Points, in no order, along strands that fork and pass close to each other.
In the rows, 128 means zero.
Two points are linked if the straight distance between their rows is under 114. Some points are linked to none.
z_268: [154 151 124 114 139  87 158  63 136 152 135 118 143 118 137 148 134 182
  86 131  88 164 109 142 148 133  86 157 149  68 180 123]
z_161: [100 137 124  90 148 152 129 175 112 110  90 157  95 166 132  72 140  99
 151 160 128 143 119  66 160 109 117 120 114 147 106 148]
z_65: [ 80  32 104 109 184 196 121 209 154 111 113  89 122 149 157 156 127  93
 165 157 142  98  96  85 127  82 128 134 127 184 147 118]
z_786: [162 130 140 150 148 143  67 143 146 160 156 110 123 149 130 175 151  97
  72  76 164  95 178 224 118  96 185 121  88 136 103  68]
z_417: [ 97  81 136 172  94 125 156 104 104 116 165 112 169  83 129 122  97 160
 158 132 102 131 114  92 103 148 103 107 143 115 115 152]
z_185: [165 164 121 132 148 119 136 148 137 132 131 125  94 131 150 110 115  90
 113 116 157 135 137 143 122 118 103 159 145 120 162 109]
z_923: [153 198 148 161 115  86 101 121 125 167 180 155 147 122  88 153 151 189
 125 108 135 173 161 139 174 127 175 140 114  97  81 142]
z_975: [102 141 128  95 119 155 137 143 101 112 116 166 121 148 110  66 127 124
 107 109 107 184 147  60 128 130 121 102 125 117  70 135]
z_385: [ 96 123 124 109  85 160 133 120 108 121 106 160 144 136  95  85 113 129
 115 103 101 154 160  85 109 164 150  82 121 126  50 132]
z_736: [ 98  46 126 115 163 154 151 194 161  88 104  77 115 142 164  86 106  95
 154 147 162  73  81 139 111 119  89 139 139 176 125 116]
z_165: [135 135 121 123 118 151 108 134 132 142 122 137 123 145 106 132 116 100
  98  97 133 106 161 166 115 138 173 104 104 143  83  95]
z_867: [165 181 146 121  69  75 143  61 126 138 116 120 190  93  95 157 153 194
 123 132 106 114 123 186 144 196 130 138 142  94 138 137]
z_21: [125 108 139  87  96 122 158  72 119 112  83 128 179 106 124 134 104 141
 122 137  97 113 108 150 122 179  97 117 148 104 159 126]
z_239: [156 177 142 103  77 104 139 103 118 137 113 158 159 124  95 107 124 135
  97  97 116 142 171 164 125 187 137 112 123 110 103 116]
z_609: [149 123 156  95 130  90 173  61 141 108  93 114 136 110 159  94 142 162
 132 147 102 135  65 150 151 151  54 149 149  81 168 137]
z_824: [120 101 118  96 208 189 113 193 148 124 114 124  80 156 172 128 131  79
 119 125 150 131 114  93 152  68 119 154 133 150 143  94]
z_374: [120 128 120 157 152 138  96 148 137 144 128 130 111 147 132 172 135  99
 158 136 161  82 116 143 142 114 168 139 122 133 130 134]
z_142: [111 138 119 154 158 148 120 147 115 139 176 128 114 139 120 137 129 121
 123 102 137 161 140  67 122 109 146 118 123 126  82 122]
z_265: [150 152 122  84 171 151  99 164 142 149 108 156 100 170 124 139 122  97
  94 101 142 147 144 145 155  98 148 142 127 120 132 104]
z_399: [134 153 136 194 142 108 141 153 122 136 203  90 115 117 126 106 136 115
 102  87 174 127 149 126  97 140 128 141 127 134  77 113]
z_812: [ 98 129 118  90 125 139  99 140 125 122  57 171 120 170  97 146 152 123
 169 184 121 102 105 116 163 122 158 116 122 156 140 180]
z_690: [166 142 143  67 148 119 140 135 151 116  77 131 117 128 146 105  95  93
  63 114 130 131 146 188 132 119 104 157 151 127 179  86]
z_644: [175 149 145 134 149  87 123  82 150 152 141 115 143 134 130 182 139 144
  67 118 130 119 132 217 133 125 135 153 125  82 167  99]
z_743: [128 163 114 126  97 126 122 123  99 139 132 170 130 123 102 122 129 146
 131 140 100 185 167  74 119 124 131 120 141 119 133 165]
z_528: [124  87  82 129 135 194 103 166 136 143 158 102 102 116 144 177 102  90
 117 100 144 107 160 133  73 103 155 122 145 181 149  83]
z_254: [127 179 150 101  39 110 125  86 104 139 106 160 185  82  71 134 166 219
 140 137  84 170 161 107 137 180 128 144 158 108  94 168]
z_659: [ 56  76 129  99 174 169 128 165 119  98 117 141 129 165 126 127 151 116
 163 182 108 148 105  25 146  89 126  78  94 153 117 163]
z_759: [105 131 137 124  89 142 113  94 103 132 117 166 159 117  81 121 125 163
 129 108  93 172 161  87 125 152 169  94 123 118  51 148]
z_754: [122  91 110 179 148 123 150 109 128 136 167 107 117 112 169 153 113 135
 148 144 113 128  89  92 120  98  94 155 146 101 180 136]
z_587: [154 156  96 148  53 111 127 114 105 142 141 137 135  84 117 141 104 110
 158 125 126 105 168 158  83 166 157 108 122 153 161 129]
z_307: [127 108 151 107 210 139  97 165 168 114  78 140 103 174 148 149 159  98
 160 145 154  84  79 142 204  87 150 170 114 130 141 125]
z_740: [132  64 112 141 182 138 141 138 166 112 114  97  96 131 193 151 110 101
 144 142 137  97  78 139 131  85  95 171 152 123 191 108]
z_631: [ 98 131 136 132  80 139 135 113  90 116 132 163 144 101 109 100 131 177
 139 141  94 194 163  35 118 117 112 124 148 122 112 181]
z_852: [ 86 120 165 151 118 104 137 122 111 117  99 147 139 129 110  84 153 163
 184 167 123 126  94  73 179 132 112 127 128 119  82 197]
z_893: [139 139 149 184 161 103 147 147 126 122 188  76 106 135 144  95 136  94
  71  93 180 107 138 154  96 129  90 153 125 118 100 101]
z_41: [142 144 130 188  55  92 136 110 112 121 205 123 158  50  97 109 119 164
 122  74 124 161 207 125  76 164 158 101 128 138  81  99]
z_568: [151 201 119 108  76 109 113 116 110 151 104 173 138 134  82 149 159 172
 155 156 107 149 141 134 149 153 148 136 145 120 148 182]
z_991: [103  79 133 179 191 123 139 126 151 124 142  91 118 143 157 146 142 128
 164 146 149  88  64 110 153 105 110 145 118 109 118 138]
z_494: [100 111 112 102 192 183 103 175 128 128 116 134 100 166 134 155 140  94
 139 140 128 140 121  69 152  79 147 123 117 149 136 122]
z_415: [ 87  41  98 122 158 206 111 186 146 124 130  90 124 131 151 168  98  95
 135 124 139  91 129 116  95 100 144 125 147 195 142  96]
z_531: [ 99 120 100 187  88 151 103 142 100 141 192 111 122 101 108 143 123 136
 162 120 139 124 151  80  83 139 172  98 124 174  70 146]
z_367: [166 213 101 103  66 112  97  97 116 171 115 161 146 128  72 178 159 174
 145 154  99 154 161 166 131 155 160 119 139 139 162 159]
z_632: [ 90  97 119  83 111 160 132  90 118 129  83 150 173 137 106 150 117 155
 129 159  74 152 111 105 114 142 118  93 137 116 136 155]
z_135: [169 194 110 109 108 125  92 131 123 166 144 168 125 157  86 150 127 127
 104  87 122 163 190 175 132 135 189 103  95 136 105 110]
z_829: [119 144 140 130  35 121 126  80  97 136 116 155 176  78  87 138 138 184
 158 144  86 146 166 106 119 175 142 118 143 121 108 174]
z_985: [129 147 138  71  62 127 174 105  90 100 101 150 162  80 143  74 114 134
 122 119  87 173 158  99  96 182  68 121 147  99 161 124]
z_748: [143 127 103 133  79 126 159 118 102 109 178 115 149  72 130 119  83 108
 111  88 112 149 176 115  55 161 109 101 148 138 179  92]
z_431: [133  90 125 110 165 159 130 171 152 113 120  98 104 121 162 117  94  82
  83 105 152 103 133 151 102 106 114 153 152 152 156  85]
z_711: [133 125 129 124 183 109 133  79 148 154 124 120 124 156 135 173 155 170
 114 147 108 132  77 133 186 103 118 162 125  74 145 132]
z_454: [148 150 113 165  65  89 138  92 110 134 156 127 152  69 124 159 106 143
 169 141 118 122 145 137 100 166 140 127 145 122 189 151]
z_453: [ 92 103 113  73 128 170 156 167 112  99  89 150 109 152 141  48 113 101
 138 153 113 153 120  75 120 118  88  97 124 149 107 135]
z_863: [116 125 129 117  79 113 156  98  97 108 110 150 143  99 143 105 121 164
 162 171  85 165 115  80 116 135  65 136 160 109 190 181]
z_42: [127 125 173 180 134  80 155  82 127 129 185 102 156  91 124 112 130 163
  74  87 127 156 141 128 124 136 101 138 129  75  83 108]
z_987: [139 170 120 164 103 119 109 136 116 133 192 146 121 112  93 109 129 147
 109  74 130 196 189  85 108 130 178 108 120 136  54 117]
z_500: [160 140 124 131 160  89 143  77 143 152 157 114 135 123 135 165 123 146
  69 109 118 153 137 156 127 119 117 146 134  76 176  90]
z_998: [165 115 134 125 169 165  71 154 156 155 133 121 120 143 145 195 139  95
  80  84 155  98 169 199 144  85 183 147 108 131 136  74]
z_269: [165 173 113 165 106  96 104 100 137 174 166 140 147 106 120 181 136 148
 129 116 132 133 156 177 121 132 166 121 116 116 154 120]
z_649: [141 147  98 135 128 147  70 110 131 176 129 153 119 135 119 226 146 136
 156 148 126 120 140 146 136  93 193 121 114 138 164 138]
z_948: [166 190 147 173  71  78 117 111 122 158 162 146 154  97  97 116 142 150
 124 102 151 120 171 189 128 165 175 113  98 119  86 124]
z_318: [126 112 140 128 184 137  87 143 157 139  94 133 118 174 136 191 155 113
 148 138 157  75  86 165 184 102 177 155 113 122 137 117]
z_924: [ 82  90 120 174  68 143 133 132  89 110 158 135 153  98 106 118 112 156
 178 147 110 131 138  60  96 143 133 103 138 150 104 182]
z_238: [105  86 120  92 150 157 160 141 128  99 106 126  99 131 184  70 114 127
 164 166 107 152  78  84 122  84  53 117 143 128 182 137]
z_171: [119  65 152 121 160 119 171  88 146 111 122  85 153 119 158 117 103 127
  90 127 114 109  82 147 119 123  72 121 130  94 140 102]
z_218: [ 63  59 134 113 174 162 160 171 141 104 124  94 138 153 137  86 131 111
 149 137 136 125  90  80 132 121 100  86 102 146  62 126]
z_75: [125 154  91 132 111 166  91 173 110 146 128 159  89 155 113 149 132  88
 155 144 137 123 161  99 126 109 178 117 118 169 137 143]
z_908: [102  77 129  91 137 136 167  92 129 108  95 128 135 122 174  96 119 160
 155 173  87 152  63  99 135 108  49 117 138 103 181 148]
z_360: [ 82 104 158 124 114 121 156 102 114 109  99 136 152 110 141  73 148 180
 172 170  95 160  93  68 163 125  62 122 136 103 105 186]
z_267: [ 99  37 142 110 178 151 163 164 162  92 105  76 132 129 169 100  98  98
 113 128 144  83  81 154 112 119  77 125 135 149 126  96]
z_143: [114 139 132  64 160 131 125  93 138 137  80 144 130 167 120 140 166 179
 129 169  89 156  71 110 190 107  92 134 137 102 138 166]
z_210: [157 128 148 120 158 122  84 132 164 139  87 127 125 151 139 179 138 113
 117 123 158  70 113 223 164 115 176 165 119 122 146 114]
z_116: [100 126 146 200 141 108 136 145 122 123 173 103 120 111 131 102 133 141
 156 133 165 116 106  78 146 128 119 147 133 123  80 158]
z_701: [159 132  99 159  85 115 119 104 120 128 202  97 133  86 113 129 126 111
  88  53 134 126 201 181  35 149 163  72  97 165  96  61]
z_460: [178 152 149 180 105  82 121 115 129 130 173  98 146 104 132 150 141  99
  80  99 163  93 178 233  80 139 151 124  93 126 144  75]
z_849: [100 142 151 124 111 127 104  85 111 144 122 157 168 122  74 155 148 206
 128 135  90 175 128  88 167 132 156 116 129 105  63 167]
z_532: [166 162 134 127 167 109 142 133 140 132 134 128  81 139 171  94 130 110
 122 122 143 167 113 121 147  90  75 167 139 101 166 121]
z_804: [113 103 141 131 188 120 146  75 141 152 132 113 130 146 144 152 135 167
  97 135 104 160  83 113 174 104 103 130 118  71 112 120]
z_928: [140 138 148 174 108  89 141  94 123 137 170 115 165  85 116 127 116 146
 107  98 132 137 148 142 113 153 131 122 128  97 102 117]
z_506: [188 218 103 106  81  95  91 112 138 168 118 156 148 136  92 177 147 162
 142 134 120 132 146 210 140 156 170 134 124 133 166 144]
z_793: [186 160 132 104 146  95 110 128 163 113  82 141 100 147 138 145 135 116
 131 136 149 116  97 191 155 127 129 186 146 111 189 129]
z_654: [100 108 128 154  55 130 122 101  91 133 124 146 170 101  94 133 121 154
 173 153 105 115 141 102 117 162 148  99 131 138 101 181]
z_548: [158 187 110 142 111 127 101 150 115 155 171 157 110 144  94 123 137 122
 116  84 135 167 193 122 125 132 197 102  99 146  65 116]
z_984: [134  87 122  78 162 142 131  97 165 132  73 123 131 129 150 187 111 145
  91 144  99 108  90 174 144 107 122 158 153 112 188 103]
z_768: [139  88 117 151 146 127 153 124 141 109 146  90 116 108 174 144  88 103
 137 131 139  97  92 140 103 112  89 158 155 114 199 106]
z_914: [113  90 137  85  98 129 165 111 127  97  68 131 161 113 144  95  97 126
 150 155 105 110  91 139 121 167  77 118 143 122 166 139]
z_274: [164 143 138 140 139 108 106 106 153 145 118 122 133 133 132 177 132 116
 100 117 148  93 132 222 133 125 157 150 116 112 153 102]
z_70: [ 76  77 111 108 114 174 117 121 116 125  97 148 158 141  98 147 113 128
 148 156  98 133 130  92 111 130 150  73 116 149 103 158]
z_782: [160 131 155  87 131 107 165 120 132  94 109 107 122 108 162  71 100  86
  73 104 139 121 135 165 109 141  74 140 142 112 170  85]
z_551: [ 80  70 126 126 163 167 163 166 130 107 157  75 125 141 145  77 110 112
 118 114 145 121 100  92  90 136  83 109 122 156  72 106]
z_887: [ 88  84 133 189 157 132 148 138 128 127 169  84 133 123 135 118 119 129
 158 135 151 101  84  93 120 130 104 131 127 129  95 144]
z_97: [122 105 129 170  67 107 151  96 102 115 146 123 171  73 132 141  97 154
 176 148 103 111 114 115 103 163 110 123 148 117 170 160]
z_734: [155 146 122 141  58  97 164  98  99 118 165 121 170  58 122 124 103 125
 122  89 113 142 185 132  75 188 129  95 136 123 170  94]
z_533: [119 154 162 111 106 102 140  81 124 141  97 145 176 126  95 119 144 172
 124 128 117 128 108 145 163 174 118 130 131  90  84 154]
z_157: [143 100 135 132 166 155 106 161 158 129 123 102 105 134 155 162 120  80
  86 103 163  90 144 178 125  94 144 157 133 144 144  82]
z_192: [136 126 118  74 151 140 122  83 145 150  84 133 148 141 117 167 119 148
  84 139  99 138 104 163 145 121 122 136 143 101 158 111]
z_242: [ 98  75 128 113 166 153 141 204 159 102  90 101 105 161 147 100 125  80
 158 149 165  68  91 127 143 116 121 135 118 178 104 118]
z_823: [100  47 105  88 169 182 117 182 162 107  78 121 105 136 168 147 105  98
 153 163 125 106 102 111 132  73 124 143 145 166 187 126]
z_992: [ 88  82 124  89 138 145 156  91 128 126  93 134 152 131 138 129 116 161
 133 166  83 158  88  94 133 119  77 110 142 105 152 150]
z_954: [165 147 112 142 113 138 119 201 144 122 126 111  76 139 140 104 116  68
 105 106 181  67 169 180  98 136 155 167 137 179 138  89]
z_373: [104  91 119  80 105 148 148 156 131  97  48 151 127 141 131  84 101 103
 158 171 116  98 103 130 130 145 108 120 140 148 142 149]
z_132: [159 131 149  95 146  94 165  86 145 107 109 111 118 113 167  93 111 124
 107 129 118 139  99 157 126 129  59 149 149  90 189 104]
z_103: [158 184 162  93 160  91 127  92 146 141 103 135 132 169 116 119 159 169
 105 126 124 143  86 175 194 137  98 163 128  81 118 145]
z_200: [ 92 113 106 113 145 183 127 186 117 114 133 121  97 170 102  98 125  88
 115 107 141 112 145  73 108 149 175  98 104 183  42 102]
z_87: [180 188 111  75 112 100 125 110 143 131  87 149 118 139 114 153 132 139
 126 151 114 143 120 176 142 136 117 166 166 112 208 137]
z_160: [106 133 138 146 150 134 129 168 128 121 116 127 110 162 118  93 138  93
 155 138 164  82 104 106 156 140 147 124 110 153  70 143]
z_11: [127 110 149  92 115 114 144  56 130 127 108 117 182 107 110 145 112 137
  68 106 100 118 130 178 113 169 116 108 136  91 139  94]
z_234: [ 77  95 120  93 138 173 153 142 110 105 120 146 135 142 132  73 117 123
 119 129 105 179 125  49 113 117 102  85 124 129  79 134]
z_111: [166 179 105 106  99  91 139  92 132 125 106 141 126 119 128 164 133 156
 146 165 101 149 115 138 128 140 106 164 168 108 233 154]
z_596: [133 129 135 104 139 130 163 134 126 101 106 127  84 125 182  41 123 106
 157 149 129 150  84 100 134 116  50 130 142 132 150 140]
z_447: [ 88 119 146 114 161 135 110 101 122 136 107 148 156 150  93 153 156 168
 133 153 100 152  98  86 183 123 147 104 107 106  74 161]
z_529: [125 133 100 118 161 191  78 184 121 146 144 144  94 160 125 181 142  78
 144 122 139 124 158  89 141  91 189 122 114 170 129 110]
z_178: [102  51 142 135 161 143 162 125 138 105 142  75 147 120 165 112  95 106
 100 113 135  92  96 151  86 129  77 120 136 124 131  89]
z_444: [165 175 143 179  95 100  93 124 124 155 177 125 140 132 110 132 150 125
  97  84 159 106 172 204 113 140 195 105  65 135  56 102]
z_550: [139 158 103 151 133 144  64 118 121 175 165 151 123 137 110 210 148 137
 142 119 122 143 152 129 134  96 202 104 102 137 122 126]
z_383: [151 141 157  92 186 105 119  97 161 142  91 124 124 175 131 149 152 151
  99 135 131 116  70 179 190 113 111 161 128  90 135 126]
z_237: [121 121  99 125 107 172 121 153 121 127 137 129 101 149  97 105 110  93
  98  84 136 115 165 119  89 155 183  86 102 171  48  91]
z_124: [ 81  84 142 150 203 139 124 138 146 132 137 111 128 159 139 168 161 122
 175 158 134 105  77  78 181 100 140 126  97 117 108 137]
z_483: [131 185 145 131 161 128  75 166 106 147 154 168 113 179 103 158 165 125
 150 131 139 136 129 101 197 109 197 135  92 124 100 147]
z_730: [204 206 154 108 115  50 143 116 142 119 136 129 148 134 116 123 150 124
  75 105 143 142 177 234 127 166 120 148 120 101 178  94]
z_90: [ 84 110 148 112 197 136 118 120 135 132 106 136 140 167 118 149 160 132
 153 163 113 126  74  86 195 107 141 110  93 116  96 145]
z_498: [155 166 147 163 106  97 139 152 124 123 138 127 113 138 115  83 126  95
 108 109 174  83 145 178 125 163 143 140 108 133  86 122]
z_48: [101 127 123 118 169 166 119 198 122 122 122 133  94 178 117 107 144  79
 142 136 156  92 126  86 152 125 167 123 101 177  71 119]
z_356: [148 136 107 157 125 149 112 185 135 137 178  81  90 130 137 126 123  82
  87  84 189  88 178 172  67 139 143 148 128 182 117  73]
z_172: [135 189 119 110 118 108 105 122 110 133  91 168 109 163  98 135 169 158
 157 174 112 151 109 110 172 117 125 159 149 120 167 195]
z_502: [ 82  61 129 126 140 160 175 138 114 101 157  93 151 122 155  64  97 133
 117 105 115 147  96  81  82 136  60  98 133 130  94 110]
z_285: [155 134 138 161 160 113 149 158 141 111 172  72 104 124 156 112 125  76
  69  94 176 109 158 178  86 121  88 163 138 127 149  79]
z_308: [140 132 119 139 140 162  77 133 135 155 149 123 121 146 125 175 138  97
 106  86 157  94 159 178 113 116 201  95  81 161  74  85]
z_79: [105 126 151 122 107 112 141 101 120 128  75 150 161 134  98 106 140 156
 155 156 113 110 100 118 161 163 111 116 127 107  85 175]
z_779: [137 135  98 126  96 137 149 109 110 130 153 138 138  90 133 139  84 120
 120 120  98 160 159 102  71 134 116 114 155 121 190 115]
z_899: [119 101 155 124 184 120 153  96 139 129 131 108 128 141 154 110 125 128
  81 116 126 135  86 138 145 108  79 130 121  85 107 105]
z_295: [ 98 109 132 148 180 128 134 124 120 128 148 123 101 139 159 124 148 144
 154 160 114 161  85  50 174  77  92 137 118 108 127 158]
z_191: [159 142 133 166  95 100 146 128 116 113 174  86 136  98 131 113 116  89
  86  95 161  93 172 183  65 165 135 119 120 143 128  85]
z_715: [ 86  65 132 145 108 152 176 115 101 104 181 103 167  93 149  90  89 149
 130 107  96 154 110  70  75 138  71 101 144 117 120 120]
z_945: [166 180 168 139 145  58 138  87 143 138 136 123 137 139 128 119 158 175
  98 121 129 148 105 176 175 134  97 170 131  63 127 137]
z_120: [170 121 138  77 165 127 119 155 171 111  67 132  91 124 166 119 102  99
  89 114 134 119 126 177 150  92 116 177 154 142 194  98]
z_637: [ 97  63 114  87 180 168 133 155 148 102  89 125  93 150 181 123 131 120
 157 182 107 137  78  85 145  59  81 132 136 138 191 141]
z_874: [124 128 104 185  82 132  96 103 112 141 192 118 143  83 102 143 125 150
 140  86 130 131 164 117  83 138 189  83 108 158  52 115]
z_47: [151 120  89 146  92 141 104 127 128 136 182  88 121  91 126 153 117  90
  90  75 143  97 189 195  37 135 164  92 108 180 124  56]
z_46: [109 102  84 142 101 168  82 122 118 156 132 130 128 120 122 191 113 110
 162 135 119  96 145 126  98 119 190  80 109 175 117 132]
z_545: [120 128 114 126 104 144 160 151 111 112 141 121 118 120 129  71  95 103
 111 107 136 129 148 100  87 158 104 114 142 139 102 112]
z_145: [ 76 103 124 167 104 148 122 145  93 112 144 145 139 125 106 118 128 146
 171 165 120 135 132  36 127 117 133  97 124 153 101 193]
z_706: [105 141 103 167 116 161 102 170 105 131 190 126  98 135 100 133 132 120
 142 104 141 150 160  53  97 126 181 105 118 172  68 135]
z_834: [148 121  82 147 102 156  97 130 126 149 156 114 115  99 133 165 107  92
 119  91 139 106 177 158  67 125 172  98 120 177 127  82]
z_564: [130  97 110 139 148 170 114 203 135 129 160  53  92 133 153 130 127  86
  92  94 195  77 153 159  65 133 123 174 145 199 134  76]
z_231: [147 142 140  93 184 117  95 142 160 108  68 159  82 183 141 148 161 118
 170 153 146 108  63 152 204  96 134 181 132 121 166 146]
z_186: [112 133 137 145 176 137 130 130 120 135 153 127 112 136 137 117 133 131
 123 124 129 171 109  66 151 100 113 135 118 108  98 135]
z_860: [180 170 140 190 107  88  94 117 143 157 175 113 138 116 125 161 156 114
 109 104 167  90 164 239 103 124 180 119  76 128 117  91]
z_783: [139 150 113 157 125 123 107  89 128 171 160 140 144 111 109 189 130 157
 122 115 115 157 152 130 119 118 169 114 125 108 129 130]
z_68: [152  95 132  78 176 134 118 133 177 119  61 125 108 120 165 160 108 123
  99 139 118 110  99 186 153  93 131 184 161 126 205 103]
z_979: [153 155 123 179  89  92 118 109 126 137 206 134 144  80  93 123 134 171
 100  57 124 194 209 125  86 136 174  98 122 122  70  92]
z_245: [134 114 102 145 130 147  91 131 140 144 113 137 112 130 136 191 119 110
 165 154 139  94 119 146 123 102 162 141 132 144 180 142]
z_687: [160 195 148 162  73  73 113 107 126 159 163 153 165  91  80 130 143 195
 131 105 134 160 176 162 153 155 171 133 121 108  77 139]
z_249: [151 167 147 170 143  71 139  94 137 154 160 123 137 105 122 140 141 182
 119 130 134 158 118 127 168 121 121 165 132  75 124 144]
z_432: [140 177 104 131  96 130 108 149 104 147 126 174 105 141 103 125 127 115
 146 136 128 155 168  96 135 125 158 125 128 139 135 163]
z_50: [130 161 137 171 133 118 124 169 128 126 133 124 104 153 121 101 141  89
 138 121 184  69 124 148 144 149 159 139 106 143  76 132]
z_26: [ 67  63 133  80 171 154 145 160 142  98  78 129 127 163 146  97 157 128
 179 196 114 137  76  63 167  82  86  85 101 144 130 167]
z_967: [115  91 132 118 173 164 124 218 152 107 100  87  86 158 156 102 137  77
 112 117 186  58 126 145 134 121 138 162 125 193 102  91]
z_485: [ 93 106 103 126 101 168  89 107 106 137 119 154 143 144  91 167 130 129
 149 138  95 131 148 101 115 132 196  67 102 161  82 151]
z_563: [192 166 132 132 141  86 130 150 156 112 119 131 100 132 151 126 118  89
 113 117 163 110 146 192 121 128 122 174 141 121 189 106]
z_811: [107 110 121  85 136 152  88 158 139 135  58 159 119 164 104 162 134 105
 164 170 131  74 118 148 169 123 189 121 115 169 130 144]
z_49: [115 112 106 160 143 162 112 179 131 139 150 100 102 138 141 154 126  87
 158 131 176  79 123 127 111 120 152 140 130 167 128 121]
z_761: [153 200 119 114 138 100 109 151 127 135 104 171  87 170 122 113 152 122
 156 142 140 149 113 119 177 110 125 164 136 116 161 169]
z_351: [153 110 118 133 142 128 147 139 139 114 162  88 115 103 155 127  93  82
  75  91 151 113 153 157  76 124 103 143 152 136 178  73]
z_20: [125 130 115  88  46 141 160 117  91 106 100 150 156  97 115  92  89 109
 133 122  90 131 165 108  82 185 116 104 141 134 153 124]
z_571: [ 63  60 142 119 159 139 162 150 132 108 112 113 137 142 139  78 142 134
 183 174 122 131  67  70 152 114  80  88 103 132  93 163]
z_817: [141 121 149  84 168 117 136 133 160 105  62 130  91 153 163  86 131 106
 136 141 138 115  75 160 162 110  86 154 141 120 150 132]
z_182: [127 151 143 187 133 107 147 160 117 124 179 102 106 112 133  69 131 126
 134 108 171 127 129  91 119 142 105 151 134 131  77 138]
z_870: [152 152 152 171  85  92 156 136 112 109 159 105 132 107 123  76 121  93
 100 105 170  80 162 166  87 182 129 128 114 134  91 109]
z_589: [104  89 142  99 174 139 139 148 154 112  76 120 119 154 145 102 119 101
 133 145 142 105  86 133 160 115 110 124 117 131 109 127]
z_496: [189 205 163 136 125  48 148 111 138 131 143 137 144 133 121 107 151 149
  92 105 142 154 146 195 154 159 107 168 121  77 140 126]
z_670: [ 98  98  96 140 137 175 133 182 118 118 138 116 104 141 147 121 105  95
 159 148 145 105 115  88  96 114 116 132 146 169 149 139]
z_638: [138 140 147 165  55  90 152  86 106 119 176 129 177  46 108 118 112 161
 121  89 112 153 182 124  91 179 129 111 138 110 121 114]
z_3: [125 121 103 142  53 136 144 132 101 116 128 138 138 100 122 111  89 109
 159 139 119  99 155 114  74 169 136 102 139 152 147 140]
z_61: [ 65  68 114 110 160 180 118 136 122 124 113 141 143 159 106 165 127 119
 147 163  98 145 115  59 127 102 150  78 108 144 108 152]
z_448: [152 153 148  66 125 120 130  79 139 143  98 127 171 134  94 156 130 155
  67 112 101 128 121 206 136 163 125 124 137 100 138 103]
z_197: [135 117 152  76 157 125 154 116 154  95  66 132  85 141 179  41 137 119
 161 157 125 143  63 136 162 113  58 129 138 124 154 137]
z_334: [ 69 109 148 145 105 142 125 134  87  97 133 161 138 116 112  92 147 176
 156 165  96 182 147  12 143  95 115 117 126 142  85 197]
z_224: [106 113 131 154 143 111 134 103 114 122 129 135 104 128 147 135 144 170
 166 182 100 158  88  55 163  82  88 147 141 112 170 190]
z_707: [152 158 115 116  82  94 159  96 113 111 115 147 135  91 137 131 124 157
 162 165  95 156 126 104 123 143  87 151 164 100 221 171]
z_540: [114 113  95 136 123 153 144 151 109 126 156 124 116 114 149 130  90 104
 139 129 122 142 137  84  81 115 100 124 155 138 175 132]
z_836: [150 134 128 137 145 141 111 208 150 109 107 110  72 160 143 102 136  68
 121 109 195  51 137 175 142 126 159 175 124 173 119 102]
z_359: [123 148 163 131  86  98 155  86 110 130 137 144 167  80 117 101 126 180
 115 112  94 182 148  92 135 153  98 135 149  82 100 138]
z_52: [140 125 108 156  81 133 109  91 119 142 176 119 141  98 103 136 120 124
 104  65 120 128 174 153  61 152 179  70 105 144  69  95]
z_62: [ 92  99 113  82 115 149 117 157 127 102  45 169 115 165 121 118 133 114
 171 197 112 104 106  99 143 112 126 114 133 161 162 186]
z_724: [127 167 127 122 140 123 126 160 119 117 108 164  86 162 131  81 138 107
 163 150 137 141 115  84 164 110 108 143 133 127 134 167]
z_263: [131 179 147 155 135 110  98 141 116 149 157 155 127 147 100 143 148 144
 137 119 148 143 138 115 177 121 181 130 104 117  79 150]
z_765: [120 148 133  87  81 129 164 111  96 105  87 164 135 107 144  67 127 149
 145 149  86 174 134  79 125 147  66 124 151 107 159 164]
z_298: [151 138 147 112 131  80 166  50 135 134 120 106 140 112 144 127 151 201
 122 148  89 154  71 138 166 144  64 164 156  71 162 138]
z_477: [170 180 119 197 107  95  98 124 141 166 173 131 125 116 131 167 146 126
 145 116 170 107 152 186 124 119 182 130 105 121 137 120]
z_139: [130 111 121 160 131  94 150  85 123 138 148 123 114 114 155 151 128 180
 147 172  94 153  90  82 151 102  90 163 151  88 185 164]
z_80: [126 162 158 121 118 101 119  83 118 152 119 142 164 124  83 149 158 209
 126 133 101 162 111 122 181 145 131 142 139  91  85 168]
z_958: [203 210 117 102  99  76 122 125 138 147 134 150 147 130 105 145 137 135
  92 101 127 151 195 226 119 158 149 129 116 128 173  92]

Follow the links from the first point to the second, and from the first to the third. Name the last point that the two ways share.
z_477 / z_132 / z_734: z_374
z_135 / z_649 / z_307: z_374
z_52 / z_485 / z_589: z_238
z_197 / z_531 / z_26: z_238
z_743 / z_454 / z_571: z_417
z_483 / z_500 / z_157: z_860
z_985 / z_494 / z_238: z_417
z_670 / z_923 / z_870: z_860
z_231 / z_498 / z_609: z_318
z_711 / z_701 / z_836: z_242

A fork is a point with three links. Follow the links from the first point to the second and name the forks in between, in order.
z_111 / z_70: z_417
z_500 / z_779: z_318, z_374
z_804 / z_701: z_242, z_238
z_318 / z_860: z_374
z_432 / z_563: z_924, z_417
z_654 / z_834: z_924, z_417, z_70, z_238
